Each row is a point on a landscape with many peaks, with its height.
From any point a climber steps to the highest of the 4 points nearest to it. It stops when none of these is higher. Distance is the straight distance between rows; heights are no part of it.
<494>: [ -5   7   9  -1  -9   1 -24  -2  35 -11]  (h 232)
<213>: [ -1   4 -20   2   6   2  18 -13 -24  10]  (h 554)
<380>: [ 20  11  -1   4   3 -16  19  -5 -23   2]  (h 474)
<418>: [ -8   2 -24  -1   6   7  15 -18 -21  17]  (h 581)
<255>: [  3 -10  16  18  -4 -42 -11  23  37  -2]  (h 235)
<615>: [ -9  -9 -25   0  10   9  20   0 -28   6]  (h 553)
<282>: [-25 -14 -29  -9  11  15  18   2 -25  13]  (h 424)
<310>: [ -9  25   6  -6 -15   2  -9 -20  15  -5]  (h 575)
<407>: [  2 -10  10   2   5   7 -32  -1  40 -10]  (h 222)
<648>: [-30 -22 -12 -21   1  22  22  23 -31   7]  (h 131)
<186>: [ 26 -14 -11   4   4   4   5  21 -36  -6]  (h 176)
<62>: [ 15 -20  36   7  39   8 -26 -21  28   6]  (h 95)
<505>: [ 10 -20   8  -9 -34  25   5  37 -32   0]  (h 109)
<252>: [  3  17  18   3 -14 -33   7   5  12  -7]  (h 359)
<331>: [  0  24   1  -3 -13  -6   9 -21   1   5]  (h 497)
<80>: [ 10  22   9   2 -12 -24  13  -8  -4  -4]  (h 384)
<482>: [ -4  11  15   4 -12 -32  -5  10  27 -11]  (h 314)
<516>: [-22  -5 -33  -5  10  16  15  -8 -22  20]  (h 414)
<545>: [ -4  23   9  -3 -16 -15  -2  -9  15  -5]  (h 486)
<192>: [ -3 -19   8 -17 -21  27  12  37 -33   1]  (h 584)
<403>: [  4  13  -9   3   0  -6  18 -16 -20   9]  (h 644)
<110>: [-17  27   6 -10  -9  28 -13 -22  15  -4]  (h 344)
<72>: [ 31   8   1   6   4 -16  17   2 -29   0]  (h 407)
<588>: [  8   9  -9   4   5 -11  19 -12 -20   6]  (h 571)
<626>: [-30  -7 -34 -10   8  23  12 -10 -16  22]  (h 308)
<296>: [-11  25   2  -5 -14   9  -4 -26   7   5]  (h 544)
<219>: [  9 -20  23   5  36  11 -28 -15  34  -4]  (h 146)
<198>: [ -7   4   8  -6  -2  13 -27  -4  35 -18]  (h 206)
<452>: [ -9  20 -14  -1   0  14   7 -29 -10  18]  (h 485)
<51>: [ 32  -8  -4   9   5  -5   8  15 -35  -2]  (h 274)
<75>: [  9 -21  17  10  18   6 -32  -6  38   1]  (h 192)
<265>: [ -3  -3   9   5  -5 -16 -23   4  40  -8]  (h 259)
<681>: [ -2  -2  11  11 -10 -34 -13  15  37  -7]  (h 284)
<20>: [ 18  -3 -12   4   9  -3  18   2 -31   3]  (h 445)
<41>: [ -4   9  12   3 -14 -24 -11   7  31 -10]  (h 293)
<666>: [  8  15  21   3 -14 -39   7  14  17 -12]  (h 317)
<65>: [-20 -20 -15 -13   2  20  20  21 -33   2]  (h 96)
<106>: [ 13 -20  17  23   7 -16 -30   2  41  10]  (h 233)
<59>: [ -6  14 -17   1   0   7  14 -27 -15  15]  (h 527)
<608>: [ -1  22  12  -1 -18 -23   1  -5  16  -7]  (h 427)
<147>: [-12  22   8  -6 -13  11 -12 -14  22  -9]  (h 610)
<9>: [  3 -13  11  14   1 -17 -25   7  41   0]  (h 244)
<45>: [ 10 -17 -12   0   1  10  11  24 -36  -4]  (h 99)
<550>: [  6 -19  19  -1  40  17 -26 -15  33 -13]  (h 106)
<690>: [ 12   7 -10   2   6  -9  17  -7 -26   5]  (h 576)
<130>: [ 10 -21  19  33   3 -35 -21  13  43  13]  (h 170)
<686>: [ -9   2  12  -9   7  23 -28  -7  33 -21]  (h 143)
<242>: [  4  21   5   1 -10 -20  14 -14  -7   0]  (h 429)
<119>: [ 17 -22  -3  -4 -16  17   0  36 -35  -5]  (h 48)
<676>: [  8 -23   2 -10 -21  23   6  39 -33  -5]  (h 208)
<14>: [  7  21  15   2 -12 -29  10   1   4  -5]  (h 353)
<172>: [  1  -6 -21   2  10   2  20  -3 -30   7]  (h 473)
<166>: [  2  -9   9   9   2  -4 -31   1  43  -6]  (h 239)
<247>: [ -7 -18 -17  -8   5  12  17  23 -35  -1]  (h 60)
<512>: [ 24   2  -6   7   7 -11  15   4 -31   2]  (h 396)
<266>: [  3 -17 -15  -2   5  10  13  21 -36  -3]  (h 80)
<616>: [-15  14  11 -13   3  29 -25  -9  28 -20]  (h 200)
<105>: [-34 -17 -29 -17   7  20  19   7 -25  13]  (h 279)
<528>: [ 28  20  16   5  -3 -29  13   3 -15  -4]  (h 305)
<314>: [-16  11 -24  -3   4  20  11 -27 -13  23]  (h 417)
<680>: [-16  23   7 -10 -12  19 -14 -16  23 -11]  (h 548)
<682>: [-16 -12 -27  -2   9  12  17  -4 -25  12]  (h 542)
<692>: [  0 -12  12   0  21  15 -31  -7  39 -11]  (h 168)

For each start below, name the point where the climber stops.
<186> => <403>
<247> => <403>
<331> => <147>
<80> => <403>
<380> => <403>
<666> => <147>
<265> => <147>
<681> => <147>
